Each row is a point on a landscape with many peaks, with its height.
A climber steps from a point to whichever of its 5 nearest points has the largest rise for the distance, and stops where none of them is higher. Distance is the straight distance between rows; heights are no part of it.
vep: [136 101 133 129 141 136 120 123  84 111 124  69 111 126 143 132 128 134
 141 141 113 133 116 137 136 136 111 120 110 132 161 102 154 124 175 126
 139 159]  h=25.5
ket: [129 117 143 125 144 109 109  95 143 114 116 107 140 118 122 163 117 149
  96 152 121 135 128 136 136 129 134 128 148 146 123 103 128 112 136 114
 164 127]  h=49.6
Tota: [176 191 151 160  93 130 102 143 127 142 110 156 109 125  64 113 110 109
 144 124 115 128  89 161 111 143 109 152 151 107 125 183 151 114 136 158
 135 152]  h=30.4
Tumu: [120  89 153 112 151 107  90  90 141 115 134 103  90  80  36 164 106 103
 114 187 170  83 114 144  73 158 144  81 106 171 143 176  83  92 185 142
 147 154]  h=35.0
vug: [130 128 123 135 107 144 138 161  79 120 132 107 126 135 145 100 129 117
 151 132  93 112 122 129 130 129 119 119 116 109 143 111 146 121 158 113
 140 141]  h=28.7
Vutat: [ 96 136 139 130 137 138 127 136 135 141 129 120 149 113 131 158 135 145
 111 119 139 155 149 101 185 124 117 116 155 132 140 129 128 117 142 132
 122 131]  h=46.5
zod: [106 103 149 128 148 175 106 146 183 148 171 160 126 115  96 161 140 116
 125 144 212 100 149 119 102 175 123  56  89 144  75 209  81 133 181 168
 118 107]  h=32.1
fure: [ 94 153 163 135 134  99  71 120 105 103  90  73 106  79  95 136 117 174
 128 150  75  96 131 175 180 127 113 128 161 174 164 123 138  85 132 120
 173 115]  h=26.9
rivev: [116  86 129 104 137 174 142 134 205 181 172 168 157 149 158 133 131  86
 133 124 216 118 159  73 113 182 166  56 102 124  52 179  52 136 158 128
 102  65]  h=6.1
dap: [129 107 159 133 138 131  85 122 143 144 155  98  86  88  46 138 109 135
 141 172 146  94 129 138 124 165 125  91 104 143 106 215  88  99 164 141
 159 147]  h=36.9
dupup: [106 183 161 136 126 114 108 132  90 112  65 119 137 115 122 141 154 173
 126 112  46 130 144 179 180  97 135 199 157 124 141 149 157  89  95 155
 150 119]  h=27.3
Lol: [115 134 122 108 138 172 126 142 179 166 148 152 125 130 139 140 123 116
 136 107 168 148 177  92 124 149 120 124 132 106  73 161  92 102 154 190
 104 117]  h=28.5
Lopig: [ 93 161 124 115 141 160 130 176 113 153 135 139 154  94 168 101 132 190
 151  82  96 157 172 125 192 121 116 133 138  92  94 133 150 130 134 183
 109 112]  h=55.5
salo: [103 135 153 160 157 142  98 163  69 132 107  77 131 115 142 123 128 165
 140 158  90 135 151 143 178 118 111 124 105 155 157 116 146 125 175 122
 135 134]  h=36.5
bet: [142 162 143 128 104 113 119 118 109 107  94 106 104 100 107 126 142 120
 147 139  94 144 101 157 115  93 104 149 153 130 153 141 146 119 110 111
 139 131]  h=26.4
Mive: [ 72 164 169 130 159  70  86  98 121 101  65  95 109 113 105 177 138 198
 103 170  74 103 140 190 187  87 118 156 154 160 142 118 130  80  93 142
 191  81]  h=29.2
dibo: [121 151 137 153 122 178 112 188  86 154 127 124 140 119 141 111 137 157
 159 123  83 136 151 137 179 130  88 127 110 121 159 119 165 121 142 165
 110 173]  h=44.3
ner: [154  98 119 103 121  79 153  40 167 105 153 139 121 151 125 137 118  84
  75 133 142 150 106 135  88 138 137 163 156 142 124  94  92 132 101  89
 127 106]  h=11.6
Vogu: [102 184 136 149 142 173 129 208 114 146 140 163 164 109 157 104 141 164
 173  37  90 165 175 119 204 105 122 161 147  87 103 129 192 131 128 209
  86 153]  h=51.7
fir: [132 150 110 126 118 122 213 177 112 122 156 167 151 167 200  85 127 164
 120 107  85 140 143  99 183 100 130 181 152 115 156  72 186 166  83 129
  93 161]  h=40.8
zif: [ 64 152 159 152 130  64 101 130  91  91  60  97 115 124 127 151 146 212
 135 128  54 109 146 167 194  76  98 163 156 176 135 105 148  85  96 122
 155  98]  h=33.5
Kifoz: [ 77 105 123 141 144  76 136  72 128  84 135  90 164 172 155 154 160 187
  70 149 107 102 126 135 142 100 140 141 134 169 145  52 151 120  93  72
 131 110]  h=53.4
robek: [128 205 126 148 126 205 149 183 142 161 149 172 115 126 134  93 117 136
 174  81 123 163 155  86 169 138 104 145 132  77  76 162 157 158 122 197
  69 127]  h=48.3
rika: [121 167 107 117 111 170 160 118 170 174 146 188 131 152 143 108  95 110
 160  92 169 149 131 100 102 143 160 141 154  76  86 129 135 159  98 160
  76 131]  h=23.9
tupin: [170 137 123 110 114 109 108 107 147 118  92 177  79  91  56 145 114 121
 125 101 155 123  81 176  77 131 130 176 158  97 114 185 109 122 114 134
 164  95]  h=12.1
mit: [ 66  96 134 120 187 149 127 159  97 125 128 120 182 142 213 134 157 184
  82 128 120 136 194  91 236 131 119  97 125 158 148  85 163 132 149 152
 111 125]  h=25.3
daral: [146 137 155 120 135 141  94 139 144 147 106 146  78  67  55 137 115 126
 156 131 162 109 102 167 106 126 121 132 126 123 128 206 105  86 169 143
 158 143]  h=33.2
Poze: [108 119 131 110 149 174 122 136 184 159 157 145 157 131 164 134 133 134
 104 105 178 176 179 109 188 121 126 101 130 121  72 145 121 134 117 180
  85  88]  h=26.1
bub: [108  93 121 148 160 112 131 149  70 108 134  85 150 140 192 126 146 179
 120 162 102 122 153 131 163 120 127 108  91 157 169  54 155 130 162 111
 124 149]  h=48.2
Tuden: [149 133 124 132 109  66 121  85 134  98 121 117  83 123  68 151 101  83
 106 152 172 103  64 153  61 130 127 147 126 132 138 151  96 118 124  93
 152 129]  h=52.3
Bimem: [143 161 144 172  99 133 114 192  58 101  79 108 107 118 103  84 152 157
 184 101  63 132  94 146 156 105  99 152 117 118 159 117 141 131 138 138
 149 147]  h=23.7
Palop: [146 123 134 162 135 118  92 120 109 119 115 113  59  76  69 131 121 106
 149 148 132 105 111 152  94 145 114 112 104 142 148 165 103 118 162 124
 133 124]  h=24.1
bika: [129 104  99 114 136  57 133  93  98  60 131  67 105 145 122 138 119 112
  80 138  90  73  84 145 118 151 132 103 119 175 157  66 128 139 130  74
 165 100]  h=25.7
Kizov: [168 125 113 118  99 145 141 139 144 193 136 172 113 145 104 131 141  67
 154 117 192 139 100 124  76 156 131 128 119 109  84 160 100 155 124 142
 101 159]  h=17.6
res: [144  80 114 103 137 182 169 129 168 169 175 169 157 163 155 140 124  64
 148 146 203 157 155  66  78 177 147  64  99 111  78 148  85 174 158 130
  89 126]  h=11.7
senu: [ 65  92 178 103 185 194 100 154 152 119 148 114 136 109 126 135 123  99
 125 144 159 122 165 102 165 167 106  62  95 149  83 188  90 120 199 191
 100 105]  h=48.8
Tek: [122 101 119 126 130  89 113  68 133 109 127 104 136 123 132 133 124 100
  92 141 137 133 114 116  98 115 131 121 122 146 152  83 130 135 106  99
 157 106]  h=24.3
fofu: [139 104 122 110 142 159 130 129 152 143 149 146 147 131 158 124 123 103
  98 111 140 161 156 118 169 152 131 105 144 123 105 113 121 126 132 154
 106 108]  h=34.2
betip: [132 206 144 160  93 105  92 165  71 116  74 114  85 102 113  93 130 151
 153 111  49 107  91 172 125 103 106 184 160 131 145 141 151 103 101 135
 146 151]  h=23.4
bok: [ 96 121 158 152 150 108  96 127 104 110  95  80 132 124 123 141 124 173
 102 158  55 124 160 165 189 113 123 120 121 150 145  90 129 104 142 111
 149 133]  h=29.9
Rin: [114 147  94 156  76  59 146 108  63  82 107 113 141 157 167 105 145 150
 116 121  54  84  84 133 109  82  98 136 108 170 194  41 156 151  88  72
 156 125]  h=43.4
veven: [145 125 104 115  89 136 191 125 192 151 163 198 112 156 139 127 100  73
 158 123 200 164  89 105  86 161 144 170 137  87 111 104 105 171  96 125
 107 132]  h=16.7
rilep: [104 121 113 125 137  36 110  81 100  58 113  56 137 154 138 142 126 179
  95 143  80  80 103 150 142  94 119 114 119 180 164  39 124 104 112  70
 175 128]  h=38.9
fivip: [117 107 119 120 135 102 107  84 115  89 127  69 111 102 106 151 119 128
  89 172 123  79 115 149 115 148 115 107 121 159 172 109  97 118 133  83
 175 116]  h=52.1
gos: [101  71 123 125 182 139 155  96 111 135 175  93 177 151 196 142 138 155
  80 159 126 128 169 101 152 142 133 106  96 157 146  67 136 159 134  86
 110 124]  h=24.0
lodob: [168  87 117 100 156 156 147 135 131 130 164 117 141 144 163 120 139  97
 127 143 146 152 134  80 120 157 138 103  99 115 142 117 134 124 146  95
 116 140]  h=19.4
nuge: [164 157 109 126  90 119 123 122 160 165 111 203  99 122  67 126 120  95
 135  93 187 131 103 168  57 139 124 156 167  92 113 185 109 122 122 149
 125 134]  h=10.7
Giz: [164 174 133 146 113 156  97 139 166 162 127 208  96  97  75 124 127 108
 184 110 182 127 127 137 103 146 131 172 146  97  65 221 125 114 110 186
 119 122]  h=21.6
pid: [131 146 156 132 136  99  74 124 114 105  91 101 108  82  89 146 121 149
 149 150  99 106 112 165 125 131 118 114 137 172 144 162 120  93 135 147
 170 109]  h=25.9
Kino: [109 109 150 118 171 176 106 134 116 134 122  96 152 112 152 137 123 129
 132 141 127 143 175 116 171 147 105  97  93 145 121 143 126 116 189 149
 119 102]  h=63.5
sogen: [ 41 117 120  99 181 148  95 144 144 162 139 117 190 113 174 163 144 197
  81 135 115 167 216 106 211  96 134 139 159 145 117 105 144  93 136 179
 130 100]  h=20.7
Ganef: [108  97 126 130 164  92 124 119  67 111 125  69 156 125 156 139 159 199
 118 159  76 102 159 135 193  96 109  93 122 166 169  82 141 130 135  98
 156 121]  h=33.6
nem: [140 134 124 114 136  80 133  53 177 101 120 121 101 120  56 176 108 121
  90 133 177 104  78 138  74 129 147 135 150 132 118 160  81 117 116  97
 161 109]  h=27.0
Dun: [140 120 147 162 129  98 100 120  91 100 108  67 116 103  91 120 137 120
 124 160  86  87 107 151 124 134  98 109 110 176 133 116 115 139 177 109
 171 128]  h=24.9
nel: [136 154 154 157 124 117  82 163  84 121 103 107  90  90  69  96 118 124
 159 137  91 108 113 176 104 115  95 130 115 145 152 159 150 128 169 135
 157 135]  h=18.5
pavog: [122 110 136  98 134 100 126  93 173 137 127 125 149 125 131 162 110 126
 105 146 142 133 140 131 135 100 154 139 148 130 117 129 124 120  92 105
 132 122]  h=31.1
somod: [169 143 121 129 116 173 141 193 126 171 137 196 103 117 107  91 123  96
 174 100 179 124 105 120  95 140 133 129 120  69  95 179 144 146 134 164
  88 157]  h=30.2
Noni: [131 150 135 143  97 105 107 123  98 113 110 126 135 117 144 110 121 147
 116 105  76 122 105 153 153  83 116 175 152 142 153  97 145 123  94 110
 150 140]  h=36.6
lek: [ 90  97 145  99 165 134 108  94 170 130 111 112 148  92 121 174 117 151
 120 120 166 139 163 117 148 146 126 111 157 137  94 169 105  89 134 166
 164  99]  h=24.7
Dez: [137  93 128  99 147 133 126  80 178 130 136 145 134 121  95 158 104  86
  94 154 178 117 140 136  98 152 135  91 126 152 104 147  64 111 138 107
 131 109]  h=16.8
rizo: [118 121 153 121 164 188 107 160 191 155 128 155 101  87 104 128 141 134
 157 124 192 124 137 128 114 171 131  73 110 127  62 213 104 127 161 184
 101 126]  h=33.3
zegi: [104 151 158 132 126  62  87 106 125  74  90 107 113 105 114 153 111 133
  89 131  79 103 113 172 137 112 138 129 142 169 148  99 142 100 124 106
 156 110]  h=30.0
Bur: [102 193 119 141  82  76 124 117  85  72  60 122 113 160 132 115 152 152
 120  93  69 138  96 162 132  64 123 169 168 134 172  91 163 117  78  96
 162 132]  h=38.3
Disu: [ 84  83 131  96 163 115 156  74 166 161 155 145 187 168 159 135 139 137
  82 134 132 163 179  94 159  93 156 121 128 136 144  91 130 136 107 139
 126 108]  h=24.4
kabis: [106 153 132 118 135 150  93 124 220 171 104 175 105 109  82 184 125 127
 127 129 212 107 146 139  98 156 168 104 132 114  67 218  77  87 146 191
 111 105]  h=19.9
nupap: [ 98  89 104  99 136 144 168 114 128 146 153 143 199 174 218 112 140 128
 107 119 140 153 179  79 156 137 134 122 124 136 131  85 149 144 117 124
 100 137]  h=24.8
tobo: [137  93 117  92 137 110 150  53 178 124 149 139 131 128 119 163 129 113
  60 150 170 145 120 104 104 118 153 127 130 131 114 113  98 112  98 110
 152  89]  h=17.1
Noda: [114 136  96 114 128 152 178 142 129 136 146 156 153 131 196 102 135 143
 101 112 108 175 156 109 181 108 146 159 143 114 142  94 175 144  96 128
 111 134]  h=45.0
ruso: [166  97 108 110 106 137 150 119  98 127 127 122 118 148 132 104 108  91
 118 129 134 113  82 101  78 142 121 127 117 100 166 137 114 153 127  86
 110 138]  h=13.3
furu: [140 112 112 108  85 113 147  85 176 152 153 163 139 127 113 137 102 116
 118 114 190 136 129 129  77 147 165 135 141 104  84 146  65 132 104 142
 125 103]  h=16.9
Selev: [118 151 111 141 118  78 160 127 101 119 100 152 154 154 139 104 123 149
 105 107  75 148 120 133 158  82 136 172 139 122 151  80 163 142  77  97
 124 119]  h=43.9
rofu: [123 182 126 146 109 160 109 166 126 135 116 154 126 113 106 108 116 144
 164  92 106 159 138 166 161 119 128 178 156 124  98 183 142 101 133 193
 113 131]  h=41.4
dutuv: [131 155 127 154 145 191 113 235 108 149 151 149 136 135 162  57 135 143
 193  86  91 156 143 133 177 125 116 131 105  83 116 131 155 128 161 205
 120 159]  h=49.1
pak: [128 109 125 134 112 113 138 101  89  98 107  93 158 145 145 124 147 136
 122 135  93 109 121 146 127  97 126 119 115 137 157  72 154 157 106  78
 126 146]  h=28.4
Rof: [116 146  82 142  89  95 163 150  81 112 106 129 132 182 150  80 150 142
 148  98  47 126  96 134 139  83 109 173 135 133 166  42 192 160  51  74
 136 140]  h=50.3
riz: [163 115  99 101 111 182 188 159 135 172 189 175 137 180 165  82 121  72
 149 126 173 147 119  65 100 155 149 100 115  81 108 152 127 166 138 122
  70 165]  h=7.6
tel: [153 109 108  84 118 157 206 130 143 148 168 150 166 187 175 111 101  97
 139 104 141 163 141  90 140 133 146 125 129 106 131 110 149 170  93 119
  95 135]  h=30.9
tipop: [125 168 139 121 116  87  69 105 126 120  78  86  93  90  71 164 113 117
 127 132 132 111 101 174 138 107 118 161 138 136 121 171 122  78 126 114
 169  98]  h=23.6
pov: [137 127 135 130 155 143 123 109 126 156 138 123 134 118 135 148 113 102
 123 130 158 123 139 107 130 147 151  90 105 141 125 150 109 117 154 130
 125 112]  h=36.3
Vegu: [ 90 146 131 148 158 195 116 179  97 132 144 119 160 131 184 112 151 187
 172 101  83 131 191 122 207 132 108 125 108 120 132 142 142 141 197 217
 110 137]  h=49.8
Pul: [133 167 135 142 119 131  94 162 117 133  76 127 101  86  75 114 121 145
 156 122 122 137 121 155 136 136 131 139 151 113 122 182 121 102 142 172
 145 115]  h=33.8
zuze: [ 89 130 152 144 147 144 117 157  83 131 121 117 153 113 162 121 146 183
 131  92  67 152 167 146 218 107 104 140 169 144 141 108 161 118 126 162
 136 106]  h=47.6
Lat: [127 117 106 135 130 131 190 106 161 145 159 149 172 171 184 111 131 110
  96 105 128 171 149  83 126  99 167 160 144 113 129  68 138 156  63  95
 120 131]  h=32.2
kegi: [189 138 112 144  94  79 159 103 150 133 119 142  91 133  75 106 116  89
 152 116 157 133  50 136  36 129 132 168 140  92 129 133  87 153 102  99
 130 151]  h=23.8
kis: [139 110 119 110 119 159 136  99 194 164 162 144 164 138 146 139 114 127
 104 134 179 156 162 103 131 144 160 156 138 115  99  95 115 143  94 129
 125 126]  h=18.4
tesa: [133 120 147 120 161  85  90  94 148  97 107  99 103  87  67 197 104 136
 110 155 124 109 159 160 142 143 133 120 135 158  96 161 113  60 130 143
 162 113]  h=30.1
Ros: [114 145 153 136 106 107 116 157  56  99  77  94 112 128 139 128 166 183
 148 124  55 116 124 150 147  93  94 144 122 139 175  98 157 118 119 115
 148 153]  h=28.6
sanem: [131 173 135 132 117 181  98 143 174 160 130 201 115 129 109 135 130 128
 171  95 203 121 150 144 105 139 150 122 143  75  14 192 102 131 103 223
  94 110]  h=12.8
Gokeb: [150 146 119 153 105 109 150 162  56 109  96 120 116 152 164  96 147 122
 144 111  62 119 114 140 130 114 114 136 125 124 176  63 173 164 119  88
 125 164]  h=41.5
podo: [168 159 128 122  74 114 115 130 106 125  87 141  85 109  64  93 125  96
 141 121 116 129  55 146  81 111 124 168 134 125 154 169 135 138 129 108
 160 156]  h=20.6
sirif: [111  82 163 123 169 216 124 156 152 154 155 130 154 125 151 123 131 133
 122 154 152 127 174 114 134 169 133  49  93 127 107 138 116 122 171 134
 114 119]  h=44.1
Rig: [105 102 135 147 169 108  80 120 104  87 111  73  95  47  87 134 117 149
 131 166 120  73 123 156 147 156 110  96 114 158 135 135 109  95 175 138
 144 106]  h=20.8
mir: [ 73 135 142 143 120  69 125 113 109  85  94  89 162 120 136 169 150 192
 105 140  65  95 138 147 177  78 129 152 144 166 152  72 172  94  96 108
 161 107]  h=40.1
nasik: [140 139 111 131 119 144 164 126 135 145 136 150 157 134 171  97 121  96
 116 116 109 159 137 104 147 107 132 161 159  95 119 112 152 168  96 138
 127 125]  h=40.5
Zaloz: [ 88 121 108 127 107  38 129  65 120  69  95 109 117 156 132 129 120 141
  80 121 106 115  91 161  94  98 145 159 138 175 159  67 126 137  76  68
 165 125]  h=29.7
sime: [147 111 113 139 147 167 186 201  93 127 162 156 153 180 232 100 137 138
 156 109 114 161 152  87 159 144 139 142  92  81 163  89 182 164 108 144
  73 184]  h=34.7
Kopu: [167 131 139 128 111 116 103 114 102 115 144 125  89  94  61 127 129  96
 147 142 134 105  77 139  63 152 101 113 101 124 142 171 127 128 159 135
 131 156]  h=14.1
karo: [ 93  93 122  79 160 166 137 104 188 150 135 127 174 131 166 157 134 118
 104 126 187 146 180  83 156 135 143 105 131 135  82 130  95 124 124 123
 118 109]  h=18.9
sepo: [139  93  90 118 123 148 169 140 121 124 153 124 140 162 184 109 131 121
 129 127 124 165 142 108 139 135 132 134  98  92 158  81 148 170 123 109
 113 148]  h=33.0
vemak: [156 146 122 122  85 117 166  92 120 102 134 153 148 148 152 100 120  96
 124  93 118 139 115 109  79 112 125 169 154  99 139  83 138 177 100  85
 124 132]  h=15.1
betif: [126 131 112 145 112  57 121 115  59  77 112  58 119 141 140 126 157 176
 137 149  65  63  98 154 121 115 100 102 118 166 195  41 166 142 134  86
 139 145]  h=35.3
kopiz: [161 160 111 159  83 100 119 144  75 116 115 117 116 132 113  95 142 111
 168 120  88 121  67 170  89 120 123 153 124 123 163 109 145 136 128 111
 130 142]  h=19.2
Gaba: [189 116 104 142  97 154 176 143 134 138 163 149 107 159 139 112 121  49
 160 150 177 131  81 111  49 153 154 143  94  97 131 138 108 150 145  89
 104 174]  h=7.7
Natut: [154 122 113 126  97  86 163  64 166 118 141 148 109 133 110 147  88  91
 111 130 192 137  74 138  45 132 126 134 143 116 125 123  91 143 121  82
 122 109]  h=23.0
muf: [123 151 145 143 155 187 101 197 117 149 133 133 146 131 148  94 121 119
 168  91 149 135 154 102 158 160 116  85 115 112  83 186 125 137 173 201
  98 138]  h=44.5
sem: [124  88 114  95 123  67 135  53 173  99 135  96 118 130 102 168  93  77
  90 141 177 108  91 122  68 114 157  82 147 156 113 131  85 120 106  70
 169 113]  h=12.2
buzil: [129 167 134 146  81 122 135 203  71 125  89 140 124 113 127  89 151 166
 151  99  36 147 124 136 178  79 133 168 157 118 163  82 190 127  89 136
 130 133]  h=21.2
Taba: [ 92 136 150 121 175 115  83 124 137 139  93 115 148 100 117 151 130 189
 137 123 108 145 170 159 214 111 123 135 141 151 139 154 130 109 138 161
 149 114]  h=48.7
Buvu: [148 116 155 133 115 154 117 152 134 145 141 116 111 111 104 123 133 119
 150 146 140 121 123 121 124 140 127 136 124 120 123 159 116 133 147 131
 101 149]  h=20.4
pulot: [156 109  91  93 105 124 148  93 164 132 162 149 153 149 144 120 118  93
 100 121 161 150 120  92 117 128 141 149 133 114 125  94 115 147  97 100
 108 140]  h=23.1
kof: [ 62  97 137 117 153 121 160 115 133 136 153 117 201 158 192 153 167 177
  67 149  95 151 169 127 200 115 120 109 156 174 140  96 151 141  85 117
 138 107]  h=32.0
bele: [ 97 108 119 137 168  98 131 105 113 112 129  96 171 170 188 147 156 159
  86 140  80 120 153 120 154 105 122 127 124 161 135  63 164 138  87 103
 126 128]  h=40.7
kibi: [ 89 109 140  96 159 172 143 109 151 138 149 133 183 138 176 155 137 142
  86 112 156 171 197  91 177 132 128  96 125 136 104 128 114 103 120 173
 133  92]  h=25.6
Limi: [155 135 160 133 128 186 120 158 176 189 149 193 110 125 110 141 125  79
 169 133 203 113 136  86  77 160 138  71 102 113  87 197 114 129 169 174
  84 142]  h=50.9
nuten: [ 68 120 131 138 157 118 105 103 157 135  99 107 172 131 128 158 146 186
  78 124  88 143 154 138 173  99 144 141 161 173 132 108 118 100 123 118
 132 105]  h=64.2
bomib: [139 131 115 126 113 137 154 152  95 138 127 113 162 145 176 126 162 158
 120 126  75 157 144  97 175 103 117 128 143 127 153  94 199 144 111 100
 131 152]  h=37.6
lari: [143 181 117 126 107 171 145 130 153 154 148 185 100 111 115 113 129 133
 166 101 159 130 140 128 129 140 115 132 129 107  78 181 122 140 115 180
 106 125]  h=35.7
Vap: [121 163 146 165 115  80  74 169  76  81  73 100 108 118 118 123 155 172
 167 123  48 110 117 187 156  66  94 163 139 139 153 107 155 126 112 116
 156 133]  h=27.2
baset: [133  65 119 126 142 151 158 113 155 131 180 129 137 146 136 140 121  93
 108 142 183 147 137  94  87 175 142  85  95 126 129 126 108 131 161 102
 110 126]  h=21.7
Baler: [127 159 121 117 112 167 146 177 145 153 148 154 158 138 193  86 119 146
 138 101 115 160 162 101 189 117 121 146 139  84 121 109 163 161 118 161
  92 108]  h=50.0
zode: [140  76 126 109 145 136 117 110 190 135 170 123 120 125  86 155 119  73
 109 160 206 105 138 101  74 142 151  86 122 141 122 168  73 107 167 117
 118 122]  h=7.8
lofez: [177 139 112 128  98 155 189 175 105 139 145 126 119 183 168 100 123 111
 167 122 121 151 117 102  98 137 119 160 109  91 152 105 148 156 111 106
  99 153]  h=22.1
vova: [147 147 135 144  97 163 149 172 188 180 163 207 123 119  98 109 137  97
 166 104 191 127 136 110  91 158 145 112 123  89  49 190 112 159 111 183
 102 147]  h=28.8
zofu: [117 170 127 128 144 145  97 119 160 147 119 143 139 108 133 154 136 148
 125 131 161 141 172 143 162 133 137 148 144 101 107 180  90 112 126 190
 139  89]  h=20.1
Gizun: [137  75 136 120 134 101 155  71 151 104 170 102 119 145 125 164  90  75
  97 163 172 123 100 101  57 148 147  78 113 155 118 111  96 130 138  72
 139 126]  h=4.4
vokag: [142 111 145 138 143 171 157 184  71 139 155 114 157 154 195  93 147 153
 139 122  91 139 139  94 181 121 119 130 107 106 142  84 163 137 133 149
  91 169]  h=37.4
zit: [173 128  94 137 103 130 153 169  70 116 116 101 106 159 148  67 127  97
 150 137  98 142 102 119  89 141 114 167 105 117 178  95 157 165 109  95
 117 176]  h=29.5
fadu: [163  83 128 104 124 136 137  95 170 146 147 143 116 142 105 159 112  59
 143 146 191 127 106 114  59 164 160 107 131 131 138 145  78 145 139 108
 138 132]  h=19.3
sot: [165  99 125 124 123  75 150  89 129 115 152 107  94 131  70 139  94  79
 115 153 181 104  65 129  36 144 129 100  99 114 151 141  76 123 173  61
 117 153]  h=21.3
vapo: [126 139 126 138 122 184 145 184 154 159 162 168 126 142 134  93 132  94
 179 104 174 133 135  80 126 144 131 116 113  77  90 164 127 146 158 185
  74 109]  h=38.4
lufab: [141 182 135 127  81 113 111 111 130  95  94 149 112  99 101 105 128 129
 140 111 110 152  88 162 123  83 130 194 156 109 143 118 140 127  80 119
 135 137]  h=29.1
mori: [139 137 112 122 115 159 154 157 137 146 135 153 115 137 150 104 111 102
 160 111 153 147 135 105 122 158 115 101 126 109 123 148 143 155 136 135
 109 143]  h=29.4
Bubu: [166 134 130 145  99 125  96 158 143 145 102 156  69 109  56 147 138 104
 152 126 146 108  92 175  67 149 112 144 133 109  97 232  99 103 133 164
 146 129]  h=22.7
suler: [147 139 121 111 107  74 123  69 134  91 105  91 117 116  91 148 102 134
  96 129  99 107 103 141  97 132 122 162 153 150 150 124 119 121 106  82
 137 101]  h=24.2
kogo: [144 133 108 122 109 144 175 180  65 126 124 103 136 125 154  80 148 132
 141 111  57 143 128  88 159 106 144 154 129  91 167  94 164 149 115 119
  94 157]  h=33.7
Voler: [ 88 188 142 143 110 176 128 140 141 165 117 157 127 110 133 107 140 150
 148  83 101 162 184 151 161 110 136 160 162  72  95 159 158 106 104 213
 105 103]  h=48.0
fepud: [161 112  99 131 113 179 160 168 185 168 187 163 119 152 144 109 128  66
 189 134 190 124 117  95  58 180 140  83 105  84  91 168 113 159 131 138
  55 160]  h=9.4
beve: [108 115 134 150 127  76  67 147  63  87 107  65 115 132 134 143 153 168
 127 174  78  92 113 146 172 118 113  97 114 168 158 104 151 119 146  81
 170 116]  h=26.8
kip: [135 129 130 117 171  89  72 106 152 138 115 123  62  83  20 172 123 111
 122 153 141  83 101 144  84 149 130  99 107 154 111 215  90  90 174 128
 173 130]  h=50.1
Teb: [122  80 127  98 160 175 143 109 168 155 159 117 157 138 162 139 121 102
 100 158 163 146 167  83 128 146 149  80 101 125 107 100 103 128 132 123
 114 103]  h=27.5
nok: [133 130 143 125 175  70  93  77 183 115 101 129  69  86  53 192  86 116
 109 144 195  75 134 150  89 124 174 124 145 145  84 198  74  62 132 135
 172 110]  h=36.4
sepep: [122 105  97 162 139  85 133 107  38  78 130  79 163 161 184 134 168 188
 123 171  75  92 109 132 105 116  98 102  86 168 183  17 150 134 133  41
 138 147]  h=25.8
kita: [176  72 125 111 144 121 112 112 134 121 153 110 122 126 111 140 115 122
 125 168 144  91 111 128  85 123 123 108 115 156 135 141 116 112 169  79
 148 129]  h=10.0
vuz: [197 121 121 133 110 135 145 137 126 145 136 160 103 131  96  80 113  91
 178 119 138 121  78 124  91 161 115 153 103 107 144 160 141 146 139 112
 100 180]  h=4.8
Voni: [127  91 122 113 160 147 127 131 112 127 142 104 138 151 148 143 123 136
  93 160 150 126 149 113 128 144 133  74  99 144 148 128 135 131 159 106
 109 130]  h=32.4
Gavi: [176 126  89 136  89 108 140 127  98  91 113 127 103 140  90 103 119  88
 126 132 144 102  35 133  52 134 119 149 111 129 172 106 106 165 134  99
 161 134]  h=12.5
fam: [130 122  99 137 114  75 139 107  87  95 118 111 132 179 137 122 121 112
 103 145  86 116  78 140 102 101 122 145 112 154 179  78 130 165 112  59
 141 151]  h=31.3
banep: [ 97 162 131 130 116 127 139 116 133 137 124 128 150 128 141 129 142 137
 120 109 118 159 154 134 173 100 120 168 145 128 108 125 150 117 116 148
 144 133]  h=37.7
lura: [148 125 143 130 136 178 109 156 158 160 159 177  72 117  89 121 142  92
 162 109 179 110 126 119  75 153 135  91  98 122  95 207 101 137 164 179
  90 136]  h=34.3
sisam: [150  91 130 115 124 167 160  96 176 153 166 180 121 123 132 137 133  85
 108 136 216 127 134  96  93 164 160 115 127 112  94 123  95 135 127 116
 118  95]  h=55.4
vige: [173 160 126 151 103 138 124 118 112 122 110 148 126 109  90 119 104 117
 135 108 123 130 100 158 101 131 140 157 128 128 131 153 138 107 118 131
 120 131]  h=22.6
vefu: [ 87 126 146 151 144  72 145 108 120  92 107 112 142 161 153 140 149 156
  89 120  62 125 130 139 143 106 130 140 157 135 147  44 133 134  92  68
 151  96]  h=41.3

Call two points neighbours if one is among the 5 nearest of the other. Go from one point of each pair to the other, from neighbour to neighbour, staying as high as possible. Name the lowest point that can't be avoided.
lari, kip: daral
sisam, Limi: baset
nuten, Kino: Vutat
nuten, Lopig: zuze
fivip, nuten: ket
Rof, bub: bele
Kifoz, Rof: vefu
